Points on a hilly landscape, in no order, each with its height.
From any point a ball rolls to the lowest of the 2 points nearest to it. It stops when none of these is lower. Distance is the straight distance between rows; heights are no part of it.
zugo: [123 140  65 130 141 149 152  76 128  94 126 172 168 158 185 101  78 178
 124 135 142 157 109 134 178 147  91 159  71 147 131 189 116 121 140 137
 134 101 117 146 132 110 142 167 104 145  79 121]  h=44.3
vev: [ 69 113 137 154 101 143 135 106  98 143 141 169 173  93 159 125 161 145
 109 153 127 117 135 134 182 148 157  76 143 138 123 107 123  90 135 163
  98 138 105  74 126 149 154 131 127 105 128  93]  h=52.3
mani: [110  99 174 131 105  98 145  94 200 142 125  92 164 108 113 163 130 118
 105 122 131 134 129 113 134 100 128  94 181 147 125 102 125 169 179 123
 117 139 147 118 163 138 162 121 148 121 118 112]  h=30.8
Gim: [163 149 112 152 129  84 171 112  97  73 123 105 102 147 134 184 114 192
 184 124 152 123 142 149 106  86  73 178 119 161 114 109 150 127 109 143
 209  98 138 129 117 113 140 129 157 103 104 109]  h=25.8
bom: [103 148  92 133 183 129  95 134  90  80 139 159  93 104 143 106 139 133
 128 101 106 104 149 149 146 127 117 109 138 107 130  96 103 106 116 164
  78 103 126  99  86 147 141 120 113 124 154 115]  h=68.3
vuz: [131 132  64 146 134 104 145  66 194 132 131  99 167 104 126 173  75 141
  85 138 137 122 146  74 139 185  87 114 123 161 143  61 149  76 128 144
 152 120 153 109 146 193 159 162 142 102  73 148]  h=34.0
vada: [152 131 154 152 147  88  71 104 151 131 173 103 139 119 120 148 115 122
 102 126  77  98 125 140 102  84 107 129 165 115 132 155 146 160 140 166
  78 112 136 106 106 135  99 121 132 119 153 132]  h=67.0
kot: [112 108  93 133 116 100 161 100 159 112  98  89 137  79 106 157 109 103
 109 123 151 136 137  71 123 150 128 107 139 147 126  63 167 113 135 127
 149 153 175  87 118 181 171 120 154 104  53 138]  h=30.7
Salab: [139 168  87 167  96 113 135 135 155 100 179  77 156 178 159 161  71 152
 118 173  90  87 156 122  96 138  79 134 162 134 141 178 152 117 116 179
 155  87 185 141 110 117 140 103 144 103 111 107]  h=60.3
tukab: [120 149 128 111 114  72  95  92 156 161 137 102  74 102  60 163 138  79
 104  80 108 122 114  93  73 111 167 112 143 102 102  89 173 151  83 132
 109 121 189 160 134 163 156 114 130 139 138 163]  h=46.3
dava: [ 76 116 155 148 137 102  97  75 125 136  91 168  93  67  86 133 140 118
  99  94 132 121 129 105 166 160 163 104 106 148  96  63 159  84 108 150
 149 129 102 119 126 171 126 143 144 139 152 120]  h=21.9
bur: [159 100  94 142 144 176 159 177  59  77 136 146 126 132 171 137 145 145
 187 178 146 134 133 173 144  95 109 157 115 135 132 165  95 148 132 109
 131 128 119 113 143 124 136 100 116  85 114  95]  h=51.9
fuba: [181 121 126  90 104 150  93 154 138 193 168  91 115 146 122 118 129 111
 124 169 115 122 118  70  92 153 161 145 136 127 159 148 132 127 111  69
 120 130 190 155 149 107  77 112 118 120 159 144]  h=68.0
let: [ 77 123  78  98 141 127 161 187  91 121 126 126 175  64 160 117 136 149
  92 142 153 143 144 115 174 131 122  79 107 134 138  97 107 116 147 111
 125 158 134  72  98 161 117 124 124 139  97 150]  h=26.9
Tasod: [168  91 167 111 134 149 191 145 150 128  85 165 130 185 159 141 133 120
 212 125 171 172 118 205 150 112  83 147 142 129 109 186  92 188 141  83
 147 128  76 134 165 106 196 112 132 169  94 116]  h=49.9
vuv: [108 156 137 127 100 124 117 121 161 137 149 107 162  90 117 136 119 127
  95 150 129 127 116  91 157 147 178  74 126 129 137  77 127  94 123  97
  99 161 155 124 146 209 139  96 131 109 149 148]  h=30.2
Lal: [165 153  86 107 136  51 125  94 113 106 117 113 102 124 106 136  84 106
 130 105 105 122 122 104  84 121 100 163 133 111 134 126 183 161 100 158
 149  65 166 152 128 138 152 126 130 163 103 145]  h=37.9
bimul: [ 72 145  84 152  92 145 150 111 106  97 132 144 153 111 149 128 120 160
 105 137 117  93 162 124 154 169 118  90 133 147 127  72 121  90 139 169
 151 119 115 107 117 149 169 140 138 106 145  96]  h=54.7
gido: [145 125 106 116 116 126 144 128 170  92  80  94 137 155 153 101  90 106
 155 130 125 113 148 128 110 141 123 109 177 132 155  90  91 151 153 109
 111 110 152 139 152 145 177  90 139 121 140 127]  h=35.8
pak: [140 134  98 146 166 141 109 108 110 129 119 135 124 114 153 127  92 148
 141 129 121 134 107 132 168 178 143 137  93 143 139 116 128  74  99 106
  92 125 114 117 130 180 114 166 119 134 143 164]  h=53.0
Gom: [162 121 107 105 145  81 139  99 121 122  90 133  76 117 102 119 117  75
 166  71 129 153 114 120  92  95 113 157 131  98  96 135 161 192 132 146
 129 113 135 141 126 112 166 131 124 151 105 158]  h=43.7
ven: [143 119  90 127 116 179 154 138  95  53 131 168 119 177 154 134 139 166
 173 174 159 128 145 152 112  89  80 155 128 141 106 189 100 189 139 126
 165 106 132 148 122  82 138  90 133  99 113  82]  h=46.2
dasu: [ 87 124 134 145 157 117 123 109  79  89  78 161  84  91  94 138 137 136
 139  97 150 121 131 157 138 147 124 143 113 144 109  59 136  91 116 143
 168  95  76 127 124 168 135 138 160 149 168 102]  h=27.7
sase: [ 96 137 102 113 184 180 120 155  99  87 110 161 103 111 121  94 157 103
 139  90 136 148 135 156 154 137 141 114 106  80 130 102 103 124 127 123
  82 152  88 125 119 152 140 118  88 138 140 137]  h=65.8
Sofis: [ 76  83 200 134 121 159 144 125 156 143  68 133 155  86  87 121 146 101
  98  84 160 162 103 135 172 116 131 118 119 134 121 102 106 137 167 112
 124 163  73 138 147 122 129 152 123 192 109 128]  h=35.4
Pafo: [157 161  72 153 143 131 102 118 117 112 160 125 112 152 161 136  71 148
 118 149  86  97 128 115 121 159 106 129 121 128 144 131 133  88 115 151
  83  96 156 139 115 173 117 170 119 131 158 116]  h=55.6
fad: [ 50 123  88 126  99 150 165 126 113 112  63 162 157 100 135 129 124 143
  99 127 168 141 141 114 149 161 144  64  85 138 149  15 131  88 112 143
 139 151  96 107 123 159 149 157 115 148  88 146]  h=59.2
gaf: [124 127 111  92 132 178 146 156 128  98  87 141 104 125 126  75 145  93
 171  93 148 170 125 117 132 125 139 129 134  70 125 125 125 132 129 116
 104 152 127 128 119 122 178 101  81 146  77 118]  h=63.3
govot: [127 150 122 158 141 150  71 151  72 134 135 146  91 143 132 137 108 176
 118 149 110 105 107 158 113 163 140 161 115 149 139 112 126  38  96 133
 136 101  91 138 122 158  83 165 149 143 197  99]  h=39.2
Kitob: [119  91 186  99  82 192 128 160 102 189 121 150 172 115 104 105 172 101
 125 158 149 138  95 147 125 150 158 144 141 128 158 113 100 138 128  82
 136 138  76 126 170 109 102 104 132 144 183 124]  h=31.5
gebid: [148 137 115 154 133  81 162  90  96 101 134 114 113 124 131 173 126 170
 168 139 153 135 144 121 129 117 126 143 113 153 106 126 173 104 110 165
 182 132 156  90 111 131 138 134 150  73  77 128]  h=17.4
Rol: [141 106 164  91 115 147 108 133 157 187  99 117  89 126  83 143 140  80
 137 115 160 126  96 117  84 149 156 137 122 131 123  77 106 136 103  53
 120 126  89 173 164 153  98 129 145 167 196 174]  h=30.9
Furig: [135 122 181 119  91 166 100 120 157 176  66 129 124 162  89 111 111 118
 120 129 149 134 111 132  97 158 166 123 129 155 134 114  93 121 115 105
 161 132  75 178 181 105  95 141 138 147 185 170]  h=25.3
mamu: [145 135 123 115 147 110 111 139  59 113 140 153  77 100 123  90 179 123
 169 109 131 121 144 113 127  94 148 140 109 116  95 138 137 132 126 140
 142 138 133 101  78  80 111 105 129  95 140 138]  h=50.4
Nomo: [129 128 121 126 176 106  78 101 178 139 137 106  89  81 116 143 109 110
 114  92 106 119 139  72 163 149 100 109 127 118 128  87 147 113 107  98
  64 120 149 126 102 157 133 141 108 175 130 185]  h=58.2
Seb: [117 138 114  97 150 135  97 155 108  85 121 160  63 125 111  86 131  93
 126 103 101  93 141 130  99 118 134 135 158  88 135  98 115 144 118 149
 105  97 145 133 105 118 141 102 114 124 163  97]  h=70.6
setur: [186 120 113  90 123 144 129 169  98 146 145 109 112 171 154 107 112 130
 156 162 115 118 125 112 103 145 115 188 134 126 177 156 125 138  97 100
 153  81 184 160 150  93  84 115 108 135 139 109]  h=65.5
lop: [199 142 147 160 129  80 140 108 159  84 109  86 101 151 113 138  95 115
 153 124  94 121 155 120 103  84 103 137 135 132 125 164 153 185 164 139
 154 141 190 161 132 119 142 123 158  87 115 117]  h=64.9
Mopad: [166  90 116  80 116 138 181 190  86 128 109 110 117 114 128 111 180  94
 179 117 152 164 139  99 102  75 134 149 110 101 130 151 127 157 138  84
 166 154 161 153 136  87 123  97 108 114  55 119]  h=55.9
Fas: [110 107 153 130  74 178 142 155 132 191 145 131 182 136 133 136 127 144
 107 176 144 152  95 132 156 141 172 135 116 153 135 147 109 119 130 100
 147 163  91 130 183 125  91 138 107 119 131 122]  h=36.5
Leva: [115 104 162 122 104 164 112 120 138 176 136 130 136 139 121 111 147 105
 120 123 133 155  87 104 131 122 159 128 159  95 110 158 124 117 125 129
  68 145 114 118 115 110 119 139  96 156  90 117]  h=46.6
Sepu: [137 107 123 103 126 124 161 144 121 104  98 115 105 130 135 132 123  95
 169  99 151 111 149 138 124 137  97 138 153 118 135  71  93 150 135 113
 143  95 102 138 150 120 164 109 127 162 156 124]  h=40.7
nog: [147 163  78 100 114 121  86 161 128 114 153 124  95 137 120  95 107  88
 114 144  80  96 154  89  77 131 140 113 173  88 142 124 126 133  97 157
 109  91 189 151 121 124 145  73 108 110 149 129]  h=73.0
dag: [144 117  95  98 114 113 153 112 124  76 105 137 102 199 141 121 112 152
 152 125 156 125 150 133  81  91  74 163 140 145 115 169 115 193 148 139
 192  79 153 167 121  64 136 112 145 140 115  91]  h=51.1
Migo: [145  95 177 123 158 163  92 153  82 163 163 149 106 138 113 141 149  99
 120 145 140 115  84 164 129 148 141 180 105 126 161 124  90  90  92  86
  81 112  98 140 159 130  70 157 116 176 191 110]  h=56.6
nebal: [113 150 131 159 148 144 122 158  66 103 121 147 110 133 119 143 126 178
 136 121 130 118 111 192 127 126  97 172 116 139 128  93 103  83 120 141
 162  86  49 146 133 150 110 148 150 152 185  75]  h=34.4
sise: [119 139 145 144 117 105 144  78 200 157 154 108 177 143 118 170  91 144
  97 130 122 140 119 105 158 129 126 112 145 140 113 132 137 139 147 156
 136 124 114 142 165 136 133 144 122 119 110 137]  h=25.6
mevu: [185 101 151 132 128 118  77 149  86 142 179 127 133 123 146 142 135 103
 145 145  86 103 115 150  89  93 125 152 167 107 139 172 128 143 104 145
  78  95 131  98 119 111 103  93 120 128 167 135]  h=63.7
rokon: [ 69  92 166 138 146 155 127 119 178 112  78 133 134 113 119  94 147 127
 113  88 147 159 124 138 145 103 135 110 141 132 113 131 119 148 194 128
  99 174  90 107 108  90 148 147 124 150  89 116]  h=39.1
rur: [172 109 145  86 171 144 128 188  48 171 162 155 111  98 115  87 217  91
 159 106 144 154 111 138 125  99 129 192  89 102 120 185 112 136 124  83
 122 144 123 126  98  52  81 123 121 145 119 141]  h=38.1
Ropef: [171  86 143 133 135 161 112 179  59 110 182 151 118 149 148 155 148 127
 157 169 109 109 135 174 110  95 101 170 150 115 146 191 113 150 105 126
 121  94 129 120 141  94 112  98 114 119 150  85]  h=58.5
vovod: [153 186 150 147 174  42  92 105 158 154 187  86 137 100 118 150 111 157
  82 126  77 109 145 111 128 110 106 113 136 131 132 161 169 119 121 168
 109 121 177 107  99 149  90 148 141 114 143 171]  h=69.3
tovi: [102 120 138 124 161 107 138 124 145 143 158 138 169 128 154 102 134 150
  87 119 133 141 105 129 177  96 118 135 108 139 112 190 111 134 160 141
 103 137 115 108  83  96  73 167 120 140  74 116]  h=46.7
Zelel: [ 92 193 101 158 162  74  92  76 206 134 149 101 112  86  90 123 102 104
  73 123 108 109 147  96 122 155 141  91 122 132 100 117 197  99 124 198
 121 153 174  99  92 172 146 122 156  77 125 180]  h=28.8
duno: [ 95 108 160 122 130 127 116  99 170 147 125 137 138 139 122  87 138 106
  91  95 118 140 104 123 130  94 127 137 143 112 107 183 137 171 164 154
  89 132 117 123  90  70 115 149 115 154  79 111]  h=43.0
zelib: [112 135 176 126 137  90 123  63 177 135  77 150 100 153  84 136 105 123
 105  69 131 147 126 134 131 114 127 116 132 131 103 120 132 158 130 177
 151 121  99 166 153  92 149 178 114 166 116 145]  h=14.5
boben: [139 119 136 165  99  82 168  99 125 124 110  85 119 122  89 188 141 105
 142 121 146 139 142 115 100 121 156 120 146 137 105 110 171 131 124 154
 172 165 174 108 133 140 158 118 166  79  80 128]  h=25.2
palez: [160 165 118 135 108 100 174 174 114  77 113  91 115 187 129 164 114 190
 172 127 142 119 135 179  77  77  82 178 133 148 134 121 128 144 126 111
 229 102 135 175 134 120 117 102 176 115 123  73]  h=33.7
tur: [133 180 132 168 135  37 152  72 209 135 172  88 150 124 105 171 116 112
  80 134  90 110 159 112  96  98  82 133 150 125 113 162 205 150 134 218
 155 109 212 136 110 122 158 138 172  70  75 129]  h=72.7
fef: [131 119 117 101 104 153  75 143 110 174 177 147 112  99 127 120 160  98
 116 160 118 129 118  64 126 157 194  82 146 102 113 147 133  74  99 107
  73 158 166  97 118 165 135  91 111 116 146 134]  h=72.5
toral: [154 116 124 122 158 176  67 147 113 175 165 157 121 147 131  97 114 109
  93 146 120 129  92 111 141 166 141 149  92 122 145 163 103 103 117  97
  69 144 116 138 118 124  50 170  94 161 164 140]  h=53.1
risik: [145 181  85 160 124 102 120 132 138 114 210 110 135 152 169 139  82 137
  95 176  80  74 151 109  95 140  89 108 137 129 131 184 151  81 124 212
 105 104 180 116  88 155 131 145 145  89 145 107]  h=58.0
Pelas: [135 206  82 143 114  53 124  87 145 118 138  92 128 139  97 133  64 121
  95 130 101 104 131  97  92 142  95 149 130 116 126 128 190 118  93 194
 167  90 182 137 101 152 142 125 143 126  92 139]  h=34.3
zeti: [154 115 150  92 116 188 152 209  85 176 152 145 162 139 144  95 170 127
 155 179 140 123 108 181 130 133 129 183 137 128 176 122  91 151 108  80
 151 116 105 119 159  87  76  91 121 109 175  98]  h=37.2
Fasi: [143 160 143 129 165  80  91 134 116 171 194 140 157  98 155 118 124 166
 110 130 102 124 124 136 192 135 147 101 119 135 117 159 117  89 112 136
 112 151 115  71 120 143  99 128 113 120 163 172]  h=40.0
razi: [ 74 142  99 161  75 146 154  99 137 142 120 134 193 106 167 137 102 177
  81 155 127  92 145 119 166 187 119  80  98 181 147  75 112  44 116 162
 160 117 102 121 134 159 141 180 142 107 136 131]  h=56.5
kuv: [ 86 143 111 140  89 144 155 143 116  67 129 140 106 107 124 110 133 132
 121 133 117  98 168 123 142 110 119  96 147 122 115 100 127 152 149 177
 154 146 160 106 101 123 170  96 126  81 121  74]  h=57.6
paz: [116 135  67 143 102 196 169 110 136  85 112 166 139 194 163  97 115 150
 125 160 146 126 148 146 130 140 110 105 112 135 121 153  85 159 178 143
 134 153 120 153 139 128 153 150 122  81 116  64]  h=29.5
fum: [155 198 116 148 165   4 126  79 155 157 182  98 136  89 112 155 127 152
  82 125  79 110 158 100 100  98  73 133 121 134 111 162 210 130 123 211
 150 100 197 114  89 132 115 170 164  96 103 166]  h=71.0
fumig: [146 155 124 138 119 137  60 139 108 137 190 138  93 133 125 141 143 123
 121 154  94  94 148 105 114 148 169  80 147 104 132 114 125  74  92 142
  76 145 164 112 119 173 124 104 108  98 192 117]  h=74.4
kup: [118 110 124 142 147 148 125 125  96 116 155 129 136 153 159 149 128 187
 154 148 139 139 124 168 143 124 106 174 115 153 123 202 133 145 110 132
 142 100 102  98 108  65 102 131 124 132 119 149]  h=51.3
Malo: [129 121  88 118 153 164  93 143 150 145 131 117 125 104 158 101 116 112
 127 111 120 124 126  93 162 175 129 109 110 118 136 110 106  91 116  59
  59 135 122 124 106 160 126 126 100 162 138 183]  h=55.5
tanuz: [103 139 148 124 104 127 128 101 169 142  69 123 107 156  91 117 107 115
 113  97 150 129 122 115 123 142 159 103 124 133 118  77 113 125 113 138
 143 141  92 164 143 115 115 155 112 146 131 157]  h=20.5
rabo: [178 147 135 125 124  76 135 132  64 130 157 117 117 110 138 118 167 156
 168 106 100 115 141 133 126  70 122 169  92 134 102 192 147 167 117 123
 170 127 165 131  95  67 104 116 146  83 122 155]  h=56.1
vuke: [130 142  81  95 107 136 160 189  86 108 142 105 148 100 162  91 130 145
 141 142 141 127 154  97 167 136 116 111 107 128 136 128 106 119 122 107
 162 150 161  90  90 123 116  94 111 114  95 144]  h=31.6
sosug: [120  91 140 135 154 186 114 148 110 160  97 141 134 103 150 116 136 115
 161 128 161 156  83 160 160 182 165 155  85 142 147 108 109  58  89  74
  87 133  69 116 152 142 113 152 116 167 151 176]  h=50.3
vir: [104 101 156 131 100 177 114 139  97 149 147 164 157 117 147 102 175 109
 130 143 125 130 114 136 159 132 161 106 156 102 135 121  99 104 131 123
  61 150 104  87 120 129 141 111  98 129 130  95]  h=49.8
pil: [ 95 107 107 150 142 148 156 139 128 107 145 118 198 139 181 162 121 190
 108 153 121 126 146 172 166 136 104 119 142 162 162 127  95 129 149 116
 130 104 110 122 156 140 128 137 127 118 125 103]  h=26.4
Numav: [126 106  67 144 147 138 141  92 177 116 113  93 165 118 145 181  85 152
 116 123 134 142 150 106 144 177 106  98 126 159 154  65 115  97 150 100
 125 129 133 138 183 182 165 153 123 127 123 158]  h=36.1
zuno: [ 93 118 160 121 144 155  83 147  99 129  93 141  93 118  76 108 159 110
 100 105 135 100 122 146  97 138 154 131 118 133 128  85 109 117 121 114
 133 134  67 139 101 125  66 142 148 139 191 132]  h=44.8
Vaze: [ 93 138 116 161  95 178 138 134 144 121  81 125 160 172 129 141  93 161
 103 136 131 115 130 175 112 149 114 106 141 158 139  87  78 120 143 144
 150 119  61 160 163 150 120 155 142 131 176 111]  h=18.8
milil: [128 149 157 143 173  72 114  78 127 140 157 142 143 116 132 121 133 171
  96 114 107 135 120 135 149  95  95 145 100 139 111 209 165 155 129 175
 117 109 125 106  74  76  81 176 137 141 102 161]  h=50.1
voreb: [146 119 203 116 120 110 150 102 153 125  74 172 119 183 108 120 133 128
 162  99 140 146 136 201 145 113 105 131 148 134 101 172  98 199 151 114
 171 126  71 143 148  85 174 118 151 164 146 127]  h=52.0
pasa: [116 115 142 127 160 162 108 148 115 148 143 163 153 126 151  72 133 130
 100 128 142 142  94 127 191 147 147 141  82 143 131 155  82  81 152  95
  85 153  94 119 107  88  77 166 109 160 119 127]  h=50.2
Bos: [ 98 110 187 137 122 155 131 160  82 150 126 141 130 152 132 155 159 147
 129 169 154 115 104 191 132 129 163 150 131 143 174  82  81  81  89 105
 108 111  81 143 180 143  97 146 120 152 173  88]  h=59.7
rit: [ 84 120 154 145 129 141  86 109 138 144 128 152 140  69 108 151 137 136
  74 134 131 122 117 106 169 157 170  69 103 148 126  71 117  70 111 103
  91 157 108 120 143 213 117 137 133 137 176 141]  h=26.8
teki: [ 91 100 154 133 130 153 119 125 157 136  76 117 107 104  97 135 153 113
 140 107 159 177 127  98 126 145 191  85 116 126 107  92 161  95 154  92
 116 204 110 117 135 158 156 131 125 141 105 151]  h=62.6
Bule: [172 113 171  80 133 153 117 164  93 184 138 100 114 108  93  89 196  82
 150  94 109 125 122 116 118 131 131 178 108  93 148 161 122 153 120  60
 129 145 144 153 120  79  83 121 123 149 151 154]  h=30.5
Valu: [116  97 206 122 124 156 125 148 120 166  93 139 118  78  74  94 199  68
 149  68 145 163 101 132 145 107 155 141 101  90 102 119 136 140 166  78
 123 197  79 134 131 117 137 130 118 173 129 120]  h=29.7
naru: [106 119 139  86 127 110  90 135 178 145 106 138  38  85  79 129 151  49
 111  83 123 111 107 108  75 112 179 112 145 102 110  64 150 171  87  87
  79 136 173 155 130 172 159  92 128 139 142 146]  h=42.0
tosiv: [ 68 162  86 115 149 102 151 127 142 116 127 136 136  73 139  92 123 139
  73 136 146 118 142 102 164 140 135  74  98 148 106 108 136 100 141 165
 137 169 138  67  67 173 119 145 149  84  95 142]  h=22.4
Bozum: [136 142 143 128 144  85 125 147 131 157 181 111 167  64 146 139 142 144
 118 136 112 139 134 105 187 116 160  83 137 128 118 135 132  95 138 117
 113 174 152  75 129 175 129  99 121  95 119 151]  h=35.1
sefe: [154 111 133  98 146 115 123 112 112 107 115 164 113 200 134 100 123 126
 131 136 129 146 126 136  83 118 102 173 126 122 149 198 132 192 155 130
 143  72 148 181 138  50 109 143 130 186 140 103]  h=55.0
Migug: [135 115 136 139 139  82 147 113 179 118 110  81 137 109 106 192 102 132
 107 129 131 123 137 119 107 111 105 118 181 161 140  55 125 139 167 116
 135 111 154 136 167 190 141 135 175 112 140 104]  h=35.3
vodul: [122 109  81 132 122 159 149 133 152 114 105 105 184 124 179 114 111 135
 146 136 129 139 136 129 141 152 134 100 137 142 154 100  98 130 178  88
  96 137 116 119 155 148 163 116 126 114 124 143]  h=32.1
tupo: [140  97 186 152 153 113 127 104 108 140 147 144 140 144 128 148 162 153
 146 104 121 153 101 171 143  87 100 181 105 132 116 216 150 176 126 120
 109 112 111 127  98  46  93 164 135 171  94 142]  h=54.3
ziput: [210 124 143 151 123  69 127 129 124 121 153 108 123 120 146 125 130 117
 166 123  73 128 146 104 109  64 119 141 112 118 123 206 171 181 144 140
 126 130 190 154 114  76 121 124 127 100 102 157]  h=61.0
Fomo: [137 107 105 171 113 178 163 123 170  71 118 145 160 165 174 124 114 125
 146 157 113 125 149 150 147 112  98  91 151 125 124 181 108 174 177 139
  99 153 147 127 131 141 184 118 128  76  77  68]  h=34.2
tola: [146 135 151 165 152  76 138  64 197 129 172 129 149 116 134 173 119 142
 115 146  98 149 152  97 137 115  78 117 153 117 119 192 208 149 144 205
 110 112 180 101 120 116 166 153 134 108  63 139]  h=74.8
tid: [103 131 125 120 155  89 136 147 101 103 143 104 146 116 133 161 131 168
 115 127 118 117 146 153 121 100 124 138 155 144 139 112 120 129 139 133
 155  95 112 123 120 132 101 122 150 118 138 117]  h=34.1
tisot: [164 113 187  88 139 126 143 132 120 135  92 153 104 150 114  98 157  79
 177 102 145 130 121 179 107 124 131 159 150 103 133 129  94 171 142 100
 132 117  77 142 159  99 148 112 142 154 175 127]  h=46.9
Tadaf: [122 123 137 135  96 160 150 139 150  99  93 142 103 133 126 104 135  98
 169 107 133 147 145 134 138 113 137  90 162  95 106 118 129 164 152 154
 117 172 140 106 132 117 208  88  96 103  98 103]  h=60.7
fafot: [ 97 194 119 159 110  72 124  53 197 145 136 104 143 139  89 138  84 104
  73 137 121 111 127 103  96 155 151 114 121 133 101 131 195  89 115 215
 162 127 143 133 114 144 148 137 166  89 116 162]  h=31.4
rora: [126  96 134 121 156 171 139 134  96 112 101 129 130 137 146 115 129 139
 173 124 161 151 106 168 142 154 123 177 106 138 145 146 108 118 120 102
 124 109  79 119 135  94 121 134 124 155 138 152]  h=47.0
mame: [105 149 114 113 146 109  84 151 125 127 143  98 116 127  99 135 124 138
  91 125 107 103 142 123  92 133 157 119 137 132 128 102 131 121 133 117
 146 124 110 140 113 141  82 117 148 116 182 151]  h=40.1
Foro: [153 116  84  90 125  90 152 126 114 128 106 120  98 114 117 102 155  95
 149  80 130 154 122  94  86  70 138 155 108 110  90 157 154 183 155 126
 147 142 162 145  99  80 136 132 126 111  54 142]  h=49.5
kedud: [111 157 126 151  91 147  72 112 137 118 153 135  90 156 110 149 113 134
  98 146  95  84 136 115  83 157 151  97 169 110 135  91 130  76 117 158
 100 118 149 147 140 174 158 129 134 122 197  70]  h=76.1
Pira: [ 79 181 103 141 112  88 123 130 167 143 141 104 125  86 119 101 128 108
  82 143 129  88 150  94 131 159 163  60 120 140 101  86 163  89 119 159
 128 174 158  71  62 172 123 107 164  68 133 167]  h=25.7
nefas: [170 129 103 136  89 145 149 134 144 116 138 103 148 204 160 131  79 145
 153 176 118 123 135 129 108 152 113 157 146 136 150 187 135 159 120 130
 167 102 176 147 153 101 133 103 127 109 111 107]  h=62.8
geni: [129 158  47 108 150  99 135  78 157  96 133 132 156 144 153 105  72 150
 118 123 130 148 138  90 139 147 109 130  92 130 129 158 154 129 144 154
 153 114 135 132 123 112 159 131 102 132  71 159]  h=41.1
daf: [131 158 154 149 142 101 144  82 180 112 119 139 137 177 116 143  91 159
 120 107 119 133 126 151 158 100  98 132 128 131 116 137 123 180 147 161
 147 120  96 164 139 110 115 161 114 128 118 114]  h=19.2
tuti: [155 142 132 142 135 100 109 106 132 105 164 158 119 183 146 137  88 144
 104 165  90 122 129 113  86 127 106 137 121 123 152 192 172 169 155 174
 113  90 148 160 128  93 112 171 113 174 160 101]  h=58.7
nefi: [148  93 172 114  94 160 186 148 170 156  92 114 158 200 165 134 123 136
 178 142 165 155 108 176 140 131 123 140 154 135 151 145  93 166 125  74
 128 131 112 142 183 109 138 125 109 159 103 112]  h=45.4
Zitab: [ 73 116 132 153  69 163 176  99 145 135  66 157 199 128 167 123 106 158
  98 154 163 132 123 120 166 161 149  76 100 170 150  75 107  82 126 149
 143 144  84 127 158 137 146 180 126 125  85 127]  h=57.8
feni: [147 147 149 110 102  93 126 108 107 157 129 109  96 132  78 173 144 102
 160  94 127 138 124 121  99 135 168 132 134  95 115  99 165 124  74 132
 162 116 132 157 173 147 150 106 120 145 157 154]  h=51.4
degid: [138 109 165 124  94 158 168 180 134 156 128  99 181 136 158 118 147 142
 162 155 142 160 107 137 154 117 158 136 134 127 147 144 126 145 146  69
 126 168 122 117 151 117 113 101 108 119  94 123]  h=41.0
Tum: [143 152  52 107 155 109 142 142 111  82 160 101 146 130 166 127  97 162
 139 136 135 149 153 111 135 119 108 130 109 128 126 177 130 133 124 146
 166 121 162 111 112 115 126  91 112 102  84 163]  h=36.9
goge: [161  85  96 109 112 130 193 178  84  92 121 100 121 140 152 155 133 129
 175 158 165 141 153 120 116  96 121 141 115 144 146 122 118 152 136  97
 184 135 158 134 157 105 129 100 116 101  83 108]  h=57.7
mem: [118 122 148 114 162 125 116 168  34 138 161 172 117  93 123  98 199 120
 140 120 147 137 129 155 165 116 144 141 105 112 110 144 102 113 117 125
 130 144  94  84  96  92  94 104 117 129 149 127]  h=45.2
Sevim: [127 153 110 172  96 181 136 112 140 102 105 154 125 214 132 137  97 171
 136 163 136 110 140 182  99 146  99 122 140 150 104 155 104 146 150 167
 168 133  77 146 130 117 137 143 157  92 163  87]  h=24.5
zil: [ 91 105 161 171  75 188 116  94 151 143  77 120 174 125 107 147  98 133
 102 127 136 128 109 160 144 166 115 103 152 148 126 117  92 122 118 153
 125 117  69 126 168 165 144 133 139 148 162 142]  h=13.9
zap: [144 105 181  96 126 168  92 161 144 178 123 123 131 107  88  67 187  82
 129  75 112 156 111 107 120 107 146 153 128  88 119 162 126 151 183  64
 110 187 114 146 113  75 114 116 109 163 127 129]  h=22.3
badid: [125 101 165  99 160 132  86 122 163 150 113 124  69  98  75 137 154  52
 121  76 139 117  99 126  97 121 148 127 128  95 120  81 126 151 109  76
  69 128 104 154 130 170 119 118 131 171 180 161]  h=36.7
filob: [166 138 140 131 127 124 150 158 130 124 122 122 111 226 137 158  96 171
 155 141 129 128 110 191  88 109  87 188 137 136 148 156 121 165 116 115
 182  80 121 190 165 118  89 147 140 160 150  69]  h=40.9
Runi: [125  97 105 132 130 177 141 148 139  51 121 153 138 127 162  88 142 129
 152 133 129 134 146 145 148  68  83 122 142 118 110 186 100 193 172 135
 115 135 137 117  96  91 160  77 119 103  79  88]  h=39.8
Finam: [ 70  99 130 109 116 163 150 155 129 140  69 158 141  95 138 124 159 108
 129 131 174 165 112 102 145 147 176  80 107 119 143  38 132  87 135  73
  86 170  96 123 136 162 157 138 112 173  97 138]  h=60.8
kozu: [100 123 120 132 151 147 107 173  44 125 124 159  87 113 127 123 162 140
 117 152 143  97 130 145 128 156 150 126 108 140 137  74 106  68  97 105
 118 130  98 102  93 168  79 148 144 131 178  98]  h=42.9
Guf: [160 133 125  96 114 105 152 177  78 149 166  91  96 111 125 173 143 111
 174 115 134 113 134 114 117 131 138 148 120 111 145  77 137  96  54 100
 167 112 150 132 152 142 117 102 105 134 142 153]  h=57.3
Fir: [167 119 155  80  99 150  88 146 137 197 160 112 115 111 114 122 163  98
 153 139 127 158  92  65 100 138 187 128 138  93 133 147 140 101  97  56
  85 146 171 143 145 127 131  89 101 143 129 163]  h=70.3

Where does a ball stop that starts at each point below?
tola => ven
feni => zelib
Seb => duno
tur => ven
Finam => duno
Mopad => tosiv
